A landscape with many valleys, sampled at points; each row gives a point and its height.
From any point a ball rolls to the lowest of the 2 points nearest to it. It stops when none of these is lower. Distance is the straight distance between rows; heights are no part of it.
bifep: [111 114 108 170 130 168 141 130 139  52 125  94 130 174 128 114 144 137
 111 150 130]  (h 276)
Pibi: [142 111 168 167  77 153  75 113  98 111 136 124 141 111  94 102 182 157
  70 133 161]  (h 654)
nitut: [117 130 135 141 133 136 108 137 141  98 112 155  83 149  96  98  83 130
 140 167 129]  (h 152)
Radu: [155 129 119  99 112  88  88 107 102 164 172 116 133  90 155 172 129 139
 147 136 103]  (h 309)
vefo: [146 147 112 127  94 156 127 144 134 187 156 158 125  80  92 178 135  96
 143  90 167]  (h 325)
Kudat: [141 120 189 128  85 105  69 168 138 179  99 175  79 130 113 113  92 132
 133 140 125]  (h 423)
Rav: [137 142 123 130 164 163 224  83 108  78 132 122 147 152  88 121 163 153
 132 130 105]  (h 424)
fesi: [157 155 106 139 109 142 145 117 117 120 111 162  95  91  55 143 164 101
 101 143 125]  (h 218)
sugu: [121 130 150 107 105  85 104 120 146 111 109 125  82 175 138  88 114 114
 165 146  56]  (h 571)
rur: [149 147 108 104 189 149 193  74 101  87 137 120 139 144 104 149 154 181
 155 127 101]  (h 417)
sug: [189 107 139 126  77 175 107 157 136 112 148 131  80 149 119 122 134 155
  90 178 121]  (h 570)
zimo: [110 126 106 153 162  98 141 106 147 119 127 114 146 138 143 113 104 125
 137 103 148]  (h 339)
duv: [121 118 150 144 136  90  77 110 119 148 122 122 138 116 145 117 104 142
 123 129 146]  (h 239)
lolap: [ 67 105 170 183 117  81 109 159 153 146  69 159 127 140 134 101 105  80
 131 123 168]  (h 353)
buf: [133 150  93 129 130 136 160 132 176 108 136 140  98 145  76 136  85  95
 149 150 113]  (h 277)
Sufa: [165 126 121 122 100 171 136 176 115 120 125 145  92 111 145  92 121 119
  70 125 157]  (h 166)
fiz: [142 124 127 156 112 171 156 153 139  70 138 127 120 157 104  78 141 129
  91 146 135]  (h 246)
Faka: [ 62 107 145 190 174 114 122 113 103  88 100 110 158 128 151 116 120 113
  99 116 169]  (h 393)
relo: [186 102 159  92  90 177  91 158 126 129 164 121  93 137 136 137 128 187
  82 162 143]  (h 562)
Gure: [129 128 165  62  88 100 120 129 149 176 164  86 152 164 169 125 130  96
 167  78 103]  (h 207)
keze: [105 112 145 178 112 130 109 173 147 124  92 158  92 112 115 146 121  84
  68 141 164]  (h 331)
ris: [118 140 150 159 118 123 101 150 123 155  80 179 103 105  94  92  99  96
 122 126 154]  (h 381)
rozi: [162 121 147 145  86 181 129 157 155 139 175 131 141 142  56 114 141 139
 117 134 167]  (h 157)
kaz: [162 116 103  92 136 113  95 131 134 166 157  93 134 147 196 179  90 189
 111 142  86]  (h 315)
Ner: [104 140  83 152 149  84 168 135 161 116 107 129 126 129 162 120 116  70
 145  98  91]  (h 298)
Bef: [ 88 133 123 142 160 111 162 127 119  86  68 145 116 167 151  69 110 117
 166 137 101]  (h 584)
meba: [150 160 107 149  79 161 120 143 134 114  99 169  76 102  59 136 147 103
  81 166 126]  (h 253)
Vefim: [112  90 125 163 119 143 119 149 134  89 120  94 113 151 171 170 133 145
  71 164 125]  (h 151)
ruk: [100 133 155 164 108  94  90 129 128 172  75 172 126  99  74  95 127  85
 132  95 149]  (h 357)
bil: [130 151 123 128 116 130 121 161  95 176 107 174 123  65 121  95 124  83
 126  60 180]  (h 430)
muvuk: [144 121  85 132 145 103 146 143 156 129 124 107 115 126 200 152 104 115
 105 100 119]  (h 254)
vovo: [ 86 118 128 175 112 139 136 157 122  93  91 141  98 100 123 130 130  73
  72 154 161]  (h 346)
lin: [162 104 125 127  87 175 154 193 144 100 150 115 117 136 162  89 152 138
  68 127 148]  (h 196)
lubi: [152 126 102 101 147  92 115  87 141 138 149  95 136 147 141 157 105 158
 174 135  85]  (h 251)
vemek: [166 140 110 136  82 168 158 138 121 124 170 138 153  95  87 100 213 141
 125 123 151]  (h 366)
mov: [123 151 123 128 178 171 158  89 118  96 159 112 163 146  73 110 125 158
 167 107 165]  (h 504)
gepuv: [138 154 114 106 107 174 141 150  79 148 114 164 115  71 110 104 141 109
 102  90 186]  (h 448)
memez: [131 107 179  61  89 107 126 142 169 163 143  86 114 176 156 110 112  93
 146  89  86]  (h 214)
todo: [132 133  92 114 185 133 170  68 111  96 119 106 132 161 133 124 117 177
 180 119  89]  (h 409)
nipep: [ 95  92 121 171 116 141 122 145 129  59 112  83 117 169 156 200 155 137
 104 181 105]  (h 176)
dorab: [142 107 149 159  96 146  90 124  87 122 124 114 133  85 134 115 183 142
  36 124 173]  (h 648)
metav: [ 84 115 144 147 176  90  91 124 102 141 113  92 186 144 198 136  96 174
  75 114 135]  (h 190)
vakap: [133 140  98 138 147 100 152 118 127 141 147 102 156  80 135 146 125  92
 123  97 155]  (h 267)
Sutak: [101 106 152 152 165 151  95 150  85  87 105 103 130 145 215 113 113 159
  74 131 149]  (h 299)
sofus: [141 154 119 114 125  84 141 126 136 142 119 152 114 110 100 108 136  79
 170 115  86]  (h 382)
difid: [132 101 214 100  85  94  62 161 157 187 108 151  92 151 132 117 116 131
 141 143 101]  (h 431)
Gos: [106 112 122 143 151 141 113 132 129  87 111 136  98 168 156 101  69 148
 142 151 130]  (h 195)
Bes: [103 133 140 126 170 134 134  88 113 127 152 121 170 130  86 107 128 152
 186 113 169]  (h 517)
gimi: [164 122  85 118 127 114 150 124 145 114 151  91 109 108 167 168 126 116
  90 126 113]  (h 269)
Bovak: [132 185 120 129  97 137 102 138 101 161  87 204 106  76  50 135 130  96
 129 113 134]  (h 432)
Kazot: [105 135 147 119 132  88 134 102 129 154 135 136 167 125 100  93 141  95
 183  86 142]  (h 380)
vebe: [145 130 137 117 109 182 119 129 123 141 179 131 136 126  82 138 117 145
 141 129 183]  (h 215)
Guti: [129 183 108  90 109 170 154 154 127 157 141 193 121  99  99 109 112  89
 184 123 150]  (h 568)
kulo: [137 122 118 133 151 142 163  69  79  62 125  84 147 124 124 121 201 167
  91 141 114]  (h 256)
Bub: [147 165 104 110 151 178 184 145 154 101 134 154 132 146  58  93  90 121
 159 149 143]  (h 216)
kotez: [140 162 113 122 140 128 146 114 128 139 146 159 116 118  47 141 134  99
 174 148 129]  (h 529)
kema: [115 142 149 147 119  74  81  72 116 143 133 143 138 108  65 144 149 113
 164 150 104]  (h 538)
Medu: [ 97  92  95 147 174 141 120 141 162 149 112  77 165 179 208 171  95 161
 113 111  98]  (h 345)
Zagez: [126 130 157 120 127 202 106 142 112 149 190 126 159 125 114 116 117 162
 151 106 202]  (h 250)
Tal: [136 162 125 124 137 190 156 147 138 106 119 151 136 141  43  76 104 117
 128 150 157]  (h 167)
Fuv: [119 128 151 167 135 140 121 135 148 149 131 146 144 118  64 121 107 104
 125 108 191]  (h 692)
Bigot: [156 170 101  89 100 177 138 155 143 162 163 183 107  97  82 147 106  95
 175 127 138]  (h 558)
dutag: [115  98 190 118 155 135  89 145 183 202 142 125 146 118 110 173 134 156
  88 129 172]  (h 414)
tuvu: [ 94 145 143 137 187 131 173 111  94  88  69 164 122 156 131  65 113 156
 163 141  99]  (h 589)
lipi: [152 118 159 118 121  80  75 121 149 184 161 114 134 125 122 193 114 156
 117 167 110]  (h 354)
dab: [120 172 128 136  83 139  96 137 122 179 118 189 125  77  60 174 142 115
 149  96 161]  (h 454)
Vuv: [136 144 159  83  96 104 122 130 122 132 106 128  95 174 122  74 124 108
 182 127  78]  (h 567)
turez: [123 164 124 155 114 148 108 142 113 134  71 196 100 100  51 109 118  97
 104 127 152]  (h 407)
lomuf: [117 124  69 155 188 123 151  71 138  90 105  91 149 157 152 144 117 143
 169 112  87]  (h 401)
Pomog: [116 124 169  96  95 107 136 157 153 199 152 123 160 125 152  96 145  69
 159  56 137]  (h 181)
samup: [126 181 125 106 167 132 230 121  97 135  92 180 137 111 105  97 126 107
 157 123 124]  (h 223)
Nub: [ 58 110 137 200 146  93 124 135 138 112  84 129 136 125 131 119 109  78
 116 130 171]  (h 374)
vuni: [121  96 133 142 122  94 126 166 188 146 128 134  92 112 147 180 115  92
  94 148 123]  (h 282)
labav: [117 191 138  73  85 150 140 146 125 172 116 201 122 120  73 103 147  68
 199 121  62]  (h 554)
Naro: [149 123 109 119 112 155 160 140 166 151 184 115 137 113 111 161 119 114
 134 103 170]  (h 308)
minof: [115  99 183 143 146  98  91 140 188 190 133 131 144 129 110 159 111 134
 106 122 156]  (h 429)
guro: [104 126 154 180 137 122 127 163 177 173 120 151 133 115  85 122  95  89
 111  97 187]  (h 703)
susir: [121  95 138 145 134 132 134 139 180 127 151  88 155 143 124 172 135 136
  66 134 149]  (h 447)
Biku: [127 114 132 115 132 105  82 116  83 111  90 106 124 159 224  85  95 176
 133 123  83]  (h 263)
Bufem: [144 151 118  91 146 209 197 116 100  97 176 139 153 124  99 103 160 148
 166 114 151]  (h 482)
Bavo: [146 112  99 113 156 135 151 151 150 133 146  92 144 128 196 142 101 142
  95  79 143]  (h 240)
Vip: [151 123 128 133 113 152 131 153 122 148 141 125 122 101 121 117 129 130
  81 113 176]  (h 125)
Sile: [197 126  86 114  96 171 167 154 146  97 204  97 146 141 132  97 165 151
 129 102 133]  (h 340)
Vagu: [ 79 108 114 145 119  73 109  94 115 104  79  91 140 166 191 129 131 121
 157 130  75]  (h 121)
banup: [ 85  86 154 158 163 157 113 153 176 113 119  81 163 191 171 178 111 170
  97 136 141]  (h 342)
Guza: [176 127  97 111 110 128 126 122 122 123 164 113 106  87 126 169 142 119
 100 133 130]  (h 287)
lenot: [109 150 147 143 129  89 106  89 116 138  90 171 114 125  51 105 138 123
 164 148 109]  (h 550)
Vube: [ 95 122 114 126 145  86 139  73 110 104  81 107 143 164 164  95 151 137
 170 109  64]  (h 101)
Fezas: [105 112 106 155 122 130 152 187 176  97 105 137  78 142 149 171  93  77
 115 160 125]  (h 318)
Lefuf: [123 107  95 155 130 107 117 106 132  89 121 113  96 114 138 167 127 105
 105 156 107]  (h 203)
furu: [164 119  97 101 142 106  96 101  88 122 147  91 127 125 184 163 101 185
 127 142  88]  (h 302)
nogef: [105 160 136 116 133 114 144 110  99 164 132 159 162  86 107 103 147  89
 182  86 160]  (h 397)
fepab: [176 110 158  84 112 188  95 148 120 140 188 102 135 138 143 143 110 198
 109 143 151]  (h 555)
Tarum: [ 95 105 125 155 139  85 105 121 141 116 102 111 133 156 196 148 107 128
 130 145 110]  (h 145)
lavis: [155 158 133 101 119 176 104 123  51 116 105 168  97  85 102  93 141 156
 123 143 150]  (h 628)
Fedi: [133 122  76 132 163 118 129  94 115  95 114  88 143 130 181 140 128 146
 107 115 109]  (h 296)
pemus: [133 129 164  88  87  96 121 134 132 184 163 130 146 130 147 108 132 104
 173  85 129]  (h 198)
ton: [160 180 107 100 129 119 166 101  99 130 128 172  78  71  82 166 154 111
 148 156  86]  (h 329)
Kot: [126 133 133  86 117 149 109 125 125 172 192 135 144 126 146 140 100 160
 197 116 154]  (h 543)
Sud: [113 129 164 176 119 152  74 119 144 152 132 150 132 133  50 121 107 134
 123 123 188]  (h 680)
madad: [178 122 127  78 123 130 114 149 106 156 156 116 109  96 203 160 112 160
 106 120 138]  (h 258)
giron: [ 91  96 176 134 124  81 117 140 167 174 110 104 170 163 164 101 117 112
 124  92 128]  (h 219)
bami: [136 136 115 139 131  58 115 104 123 136 135 128 126  90 129 156 128 101
 134 136  97]  (h 200)
luse: [153 101 110  98 144 138 114 140 161 135 141  88 123 157 200 183  99 180
  89 126 100]  (h 324)
bupaf: [187 134  93 109  78 169 169 152 119 102 178 132 149 108 120  94 203 144
 139 125 119]  (h 351)
moze: [140 133 150 118 100 107  95 167 151 175 111 186  71 123 123 120  90 104
 144 137 107]  (h 413)
Lir: [106 137 147 158 156 104 116  91  81 112  81 158 119  95  97  96 140 120
 120 137 149]  (h 383)
fik: [126 164 116 108 174 113 197 126 112 116  77 175 113 113 123  79 119 102
 160 124  99]  (h 241)
soni: [131 121 136 132 159 153 108 125 105  94 112 120  97 151 153  78  91 164
 135 130 139]  (h 220)
taf: [167 128 128  87 109 106  92 131  74 138 120 141  83  92 187 110 111 148
 138 137  99]  (h 285)
bib: [137 146  87 109 146  95 129  76 114 148 179  84 184 110 138 186 127 149
 146 128 121]  (h 279)
zifu: [132 137 100 158 157 160 215 105 128  65 125 112 155 138 104  97 187 134
 113 118 124]  (h 433)
zatem: [ 87 121 142 172 162  89  98  89  80 106  93 131 144  99 135 101 131 130
  97 131 169]  (h 398)
Rig: [121 111 106 171 118 101 131 112 163 104 137 112 107 125 105 194 122  96
 105 173 107]  (h 231)
tazu: [151 140 104 112 142 139 157  73  83  86 156  92 161 109 117 141 183 165
 107 124 125]  (h 272)
Pupe: [155 141 129 114 124 134 105 119  90 129 123 140 100 105 129 112 115 150
 128 137 151]  (h 617)
butu: [146 131  89  89 150 104 142 101 101 131 126 106 137 119 187 113 120 147
 163  92  93]  (h 139)
Ziv: [156  90 136 163  69 122 109 156 148 104 142 117 123 125 155 155 187 157
  54 171  98]  (h 72)
pof: [138 138 135 132 110  90  85 101 131 160 154 142 126 102  70 161 131 117
 172 140 116]  (h 527)
malin: [ 87  90 162 145 153 115 126 154 186 148 127  98 141 132 143 202 130 136
  68 156 138]  (h 465)
gagef: [139 113 150 100 106  80 117 141 178 169 134 117 118 176 152 122 105 112
 163 116  88]  (h 224)
napaz: [114 140 162 135 100  85 136 162 180 162 114 139 118 163 107  85 103  53
 147  94 101]  (h 310)
Sidu: [137 108 132 108 127  84 110 121 174 158 147  94 141 170 157 142  97 148
 160 116  91]  (h 237)
kuza: [143 104 156 110 144 116  95 124 155 175 186 100 167 129 115 207 110 172
 112 149 139]  (h 376)
kos: [149 134 106  92 126  86 111 115 114 165 185 100 165  96 178 192 121 152
 132 119 122]  (h 297)
gep: [119 127  98 156 133 115 142 154 178  99 124 135  85 147 117 150  87  78
 139 152 110]  (h 300)
fis: [137 144 138 111 173 163 141  90  69  81 114 134 111 131 127  99 132 177
 126 152 116]  (h 599)
liv: [171 101 122 131 102 133 152 156 155 138 169  90 161 108 164 153 174 131
  55 107 144]  (h 471)
Zigi: [ 89  79 147 146 154 177 123 190 160 106 118  87 158 186 191 178 133 168
  71 142 133]  (h 332)
napu: [102 111 141 154 114 107 125 183 175 137  97 166  84 120 139 143  98  70
 111 153 129]  (h 305)
sib: [ 68  86 193 126 129  84  96 153 158 144  80  94 158 195 189  98 113 125
 112 114 116]  (h 235)
Dad: [172 118 135  69 116  85 101 151 126 185 141 129 115 111 209 158 107 149
 115 124 100]  (h 245)
zofat: [100 134 127 175 131 115 110 121 106  97  74 158  94  88 104 117 139  98
  87 157 142]  (h 363)
fus: [120 104 168  98 113  90  82 122 103 131  99 108 123 160 198  74 114 148
 139 117  96]  (h 255)
foga: [158 150  98 101 103 146 135 140 107 155 154 150 103  76 111 162 149  97
 136 119 140]  (h 307)
vudo: [ 86 105  62 182 172 130 138  97 150 106 100  78 157 177 174 166 105 126
 145 121  96]  (h 390)
Fir: [104 143 123 128 120  77 164 134 147 126  91 133 110 134 154  83 129  48
 143  92  83]  (h 280)
pir: [106 116 172 115 110  75 133 142 175 177 136 102 176 158 143 113 122  81
 143  65 127]  (h 201)
dop: [124 170 127 109 163 161 212 114  90 135 123 187 145 105  67 118 141 124
 165 133 133]  (h 202)
Lef: [132 149 112 131 112 155 118 147 109  97  83 177  59 115  94 121 124 108
  94 193 106]  (h 289)
Tidor: [128 107 172 109 156 129 106 144 162 181 164  96 173 133 128 176 118 179
  85 126 163]  (h 396)
las: [178 104 113 138  59 123 123 147 121 111 134 130 106 102 141 142 195 127
  56 158 111]  (h 28)
dobuv: [102 100 129 160 144 152 133 161 112  83 103 111 115 121 190 110 108 123
  74 107 166]  (h 283)
gizu: [150 115 126 111 127 107 103 146  96 129 119 125  87 105 199 134 106 138
 104 132 122]  (h 271)
Fibim: [167 133 114 111 138 152 128 104  83  98 141 120 101 107 123 121 143 164
 112 156 135]  (h 608)
kuv: [167 106 101 119  94 175 170 172 160  94 149 104 114 157 169 108 130 138
  93 115 131]  (h 212)
tekif: [120 166 141  54  81 132 146 136 112 169 146 172 112 126 114  93 163  83
 216 112  88]  (h 560)
Sus: [140 169  92 115 124 161 153 127 156 147 164 164 130 123  41 148 111  87
 161 131 141]  (h 544)
mut: [ 86 124 165 156 114  83 108 142 154 144  96 152 129 141  98  80 117  80
 138 114 125]  (h 333)
risuk: [105 141  88 161 170  95 180 115 151  96 104 130 117 119 125 119 127  73
 136 113 115]  (h 313)
zibu: [115 157 132 115 128 115 138 133  81 169  97 176 134  73 119  70 136  89
 157  70 167]  (h 415)
Vemo: [ 96 121 123 180 153 132 141 103 151  98 135 108 139 140  96 127 114 113
 116 131 162]  (h 330)
Ponom: [110 179 108  78 109 172 146 132 100 170 145 212 125 102 118 110 147 119
 203 122 144]  (h 577)
lun: [122 130 121 149 139  60 113  95 111 163 135 109 165  76 140 153 142 104
 105 111 137]  (h 234)
Naz: [162 117 151  93 100  99  69 127 144 199 188 133 129 104 119 212 125 154
 149 149 113]  (h 337)
Zufi: [128 160 110 110 143  88 193 146 124 125  70 171 113 112 145  64 132  60
 154 102  84]  (h 261)
des: [ 92  91 151 152 155 133  96 168 100 104  79 109 115 143 222 150 109 157
  80 146 133]  (h 312)
zed: [ 73 136 173 127 110  90 123  93 123 115  79 132 125 176  91  49 139  93
 165 142 103]  (h 566)
Fufeg: [131 115 115 127 149 140 146 158 118 116 106 122 115 122 200  87  95 121
 101 102 157]  (h 265)
Fadez: [119 150 146 104 142 200 121 127  88 136 157 155 148 128  94  83 110 161
 173 117 186]  (h 281)
nale: [160 114 140  81 103  85 117 155 146 172 138 125 104 132 179 128 104 114
 148 105  95]  (h 236)
gosi: [152 126 150  75 122 168  97 128 119 146 196 118 134 132 149 148  95 185
 157 130 166]  (h 549)
Mefiv: [153 145 121 112  96 170 140 112  91 120 136 150 112 114  54 126 177 142
 116 155 133]  (h 170)
detu: [162 121 101 126 114 141 166 138 128 113 176  80 172  98 162 129 167 123
  76  93 156]  (h 463)
Guseb: [136 120  91 142 145 142 168 119 127  87 151  72 161 119 148 118 151 138
  83  99 148]  (h 452)
luzip: [139  97 102 132 151 156 134 136 160 124 127  73 149 174 204 171  96 167
 101 125 116]  (h 334)
Rotip: [149 157  99 109 138 116 166  70  88 118 147 138 113  80  84 184 181 133
 141 161 107]  (h 314)
Neli: [114  86 195 115 102 101  89 174 200 174 106 156  94 166 143 121 106 127
 131 149 107]  (h 437)
taraf: [ 72 121 170 132 113  91 115 129 118 106  62 129 110 173 144  60 123  90
 154 132 100]  (h 572)
Zukur: [105  99 101 183 102 134 127 120 118  48 119  78 144 153 143 162 184 143
  96 179  94]  (h 197)
leg: [142 128  84 113 160 107 132  76 120 127 159  85 159 132 132 159 128 165
 163 120 108]  (h 264)
noni: [155 126  66 112 135 127 140 112 109 105 144  81 125 111 187 151 140 145
  99 110 108]  (h 284)
mig: [136 146 150  54  89 121 138 131 124 154 138 139 114 149 117  92 133 101
 212 116  96]  (h 563)
vuf: [106 135 104 166 163 129 170  73  88  54 104 100 145 121 134 125 184 133
  91 136 121]  (h 238)
bidid: [171 139 104 107 100 171 167 157 152 123 191 108 138 123 115 124 136 134
 127 118 160]  (h 326)
Sen: [ 90 118 123 135 123  94 119 136 129 102  74 141  93 162 157  92 112  99
 170 148  88]  (h 578)
gakur: [131  88 147 140 100 130 116 160 157 121 136  95 134 133 159 185 162 154
  47 180 121]  (h 112)
Beken: [ 92  83 136 142 169 167 106 177 130 116  95  88 153 172 236 161 115 170
  66 124 124]  (h 320)
Bupuz: [121 143 126 136 146  90 144 119 143 132 129 136 140 124 105 100 108 103
 173 109 133]  (h 362)
Fevi: [124 140 140  90 114 119 106 101 113 160 179 138 157 120 122 140 134 145
 213 122 134]  (h 537)
kam: [151 141 127 115 115 110 109 144 141 149 137 167  97 108 106 121  96 102
 152 128 116]  (h 399)
bab: [139 117 115 168 125  75 121 128 182 133 144 136  88 111 114 195 119  90
 112 166 101]  (h 257)
tuf: [106 132 153 109 141 134  98  91 109 146 166 135 167 132  97 114 114 163
 202 121 159]  (h 528)
res: [113 109 102 176 127 132 149 108 109  48 118  84 162 138 153 135 186 133
  77 147 125]  (h 217)
Debev: [161  97 123 188  78 125 131 129 166 114 161 116 177 132  91 130 197 141
 103 142 136]  (h 406)
rido: [121 159 135 128 145 167 196  92 105 123 143 153 148 122  32 142 163 133
 148 137 141]  (h 169)
baveg: [141 153 137 109 154 209 179 120 107  89 171 119 163 157  72  87 153 166
 155 115 161]  (h 491)
Pomum: [ 89 150 171 146 148  95 143  96 108 115  75 171 128 157  72  64 137 114
 166 156 111]  (h 559)
balo: [121 135 120 108 147  90 131  93 105 129 121  97 161 138 155 102 138 132
 184 100 103]  (h 123)
fome: [150 152 117 106 121 118 110 124 104 130  84 183  59 105 105 105 119 104
 131 173  96]  (h 317)
fas: [110 166 131  99 144 203 148 145 109 142 147 182 148 115  77  95 115 132
 176 112 184]  (h 311)
pibu: [149 162 109  98  98 203 159 152  91 124 134 157 126 101  92  99 169 126
 119 108 175]  (h 462)
Zakes: [ 93  86 182 110 121  99  89 154 128 157  88 113 140 179 210  81 111 144
 111 110 105]  (h 244)
Muma: [142 152 141 113 127 172 119 110  40 120 115 143 119  78 104 101 175 158
 100 123 162]  (h 635)
pif: [ 79 107  82 162 156  96  94 105  95  98  67  89 152 151 209 146 123 134
 136 127  78]  (h 142)
kiguz: [106 135 134 118 110  77 161 142 182 137 123 120 133 155 126  95 125  48
 162  73  94]  (h 294)
sepe: [134 146 121 147 120 131 108  96 129 140 144 142 121  98  37 159 132 123
 144 135 146]  (h 510)
vune: [120 141 139 123 194 164 170 101  78  76  82 149 102 159 135  80 100 178
 155 147 107]  (h 593)
retus: [153 156 117 107 130 154 156  93  99 105 154 137 127 119  45 137 162 153
 143 161 130]  (h 122)
rokog: [138 131 113 123 139 106 144 128 152 162 171 120 145 100 126 156 112 108
 145  93 149]  (h 288)
Basu: [144 140 140 144 104 161  87 122  54 133 105 129 116  75 110 112 163 137
  67 116 176]  (h 642)
Zuvo: [141 100 144 169 107 145 134 132 162 113 160  98 158 130 100 139 158 126
  75 134 152]  (h 427)
Gumit: [118 112 170 171 114 151  57 107 112 126 138 117 135 123  76 137 140 168
  66 154 170]  (h 662)
tegaf: [139 171 120 104 150 112 179 105 122 133 138 176 125 110  65 144 140  99
 197 144  79]  (h 540)
vabav: [170 128 105 162  87 138 167 120 141 100 167 121 160 122  69 106 200 134
 129 136 129]  (h 385)
tivu: [ 91  85 182 133 148 112  94 172 176 149  94 133 105 152 177 154 103 149
 108 158 137]  (h 453)
pite: [104 122 103 156 178 120 129  99 114 112 127  87 176 128 173 134 110 145
 105  95 133]  (h 316)
gur: [158 133 121 155  93 179 158 168 152 109 164 130 156 147  85  76 160 128
 108 116 150]  (h 210)
kepaf: [148 156  93 110 131 166 179 124 154  92 141 136 105 150  68 124 117 125
 145 154 111]  (h 249)
gefif: [152 138 139 136  85 158  90 122 149 151 156 148 106 113  39 176 137 128
 137 149 141]  (h 490)
zami: [150 153 128  90 110 227 169 137  82 117 167 151 141 118 110  96 186 150
 139 130 162]  (h 474)
Nofe: [166 136  71  87 140  90 126  96 107 147 136  88 151 137 200 147 124 145
 165  91  64]  (h 149)
fop: [121 107  99 122 152 116  85 116  82  95  92 108 100 150 216 124 104 178
 118 156  86]  (h 275)
fenu: [115  97 178 140 128 107  92 170 189 188 112 160 111 134 117 136  99 124
 123 126 139]  (h 443)
gebu: [ 82  93 129 166 162 127 127 145 189 120 112 105 149 171 159 158  89 125
 123 126 139]  (h 361)
Ranop: [141 112 101 116 141 133  87 102  96  98 135  86 118 149 188 160 113 193
 106 166 101]  (h 291)
Pudaz: [ 77 116 112 153 152  71  87 114  93 127  83  87 188 154 213 137 113 153
 105 122  92]  (h 164)
rov: [104 106 177 143 144  77  77 137 106 163 101 116 166 127 182 112 109 152
  99 113 141]  (h 213)
paz: [123 134 136 148 128 167 123 128 146 107 118 149 104 147  51 108 101 119
 126 165 153]  (h 83)
gusi: [ 97 119 111 161 166 144 145  90 134  68 117 113 131 161 108 115 113 140
 136 142 131]  (h 301)
Pitu: [109 121 117 153 124  64 110 112 137 123 101 119 109 125 157 144 114 103
 137 152  97]  (h 172)
kurer: [156 139 112  95 107 124  96 103 121 166 200 127 131  97 129 202 133 141
 160 152 119]  (h 321)
Vuzi: [116 135 114 128 171 164 149 131 106  83  96 129 110 130 165  70 103 144
 114 102 152]  (h 243)
Zovo: [132 191 119  78 119 109 180 126 132 158 133 191 122 102  86 126 156  65
 201 117  52]  (h 547)
Duva: [164 110 109 107 128 167 152 151 146 115 160  84 123 140 178 135 107 154
  93  95 140]  (h 226)
Tofi: [171 163 104 100 113 109 119 118  97 129 116 178  66  81  97 145 140 101
 157 162  71]  (h 335)
sanis: [ 92  97  90 184 149 127 142 122 172  98 109  98 137 176 155 160  93 109
 150 127 121]  (h 378)
dimo: [140 154 103 107 157 129 154  65  88 111 175 105 152 101  99 174 167 159
 151 148 131]  (h 293)
kom: [ 95  89 159 115 172 103 103 173 189 152 111 117 142 144 176 178 114 161
  92 146 132]  (h 460)
Borub: [120 116 176 160 125 134  67 104 123 154 123 139 129 122  77 143 105 148
 116 144 170]  (h 671)
pazi: [141 146 131 133  70 161  84 115 108 150 122 164 113  86  58 187 154 137
 119 120 155]  (h 472)
soli: [111  93 171 107 139 116 102 173 195 158 109 131  98 181 168 133  88 146
 140 144 111]  (h 444)
Mafo: [114 128  91 158 150 158 191 109 136  67 127  90 150 141 129 107 159 128
  96 100 144]  (h 441)

Call two points neighbours if one is among the 2 nearest of the other. Go from one point of each pair to the other, from neighbour to neighbour, staying as low as possible. Name the highest point that can't be avoided.
Vip, rozi => zimo
Vip, paz => zatem
las, Vip => Guza
Fir, Vip => Tofi
Vube, gagef => lubi
Pomog, paz => Fezas

For each start below, name the point where the ball stops.
dutag => gagef
Rotip => las
furu => Pomog
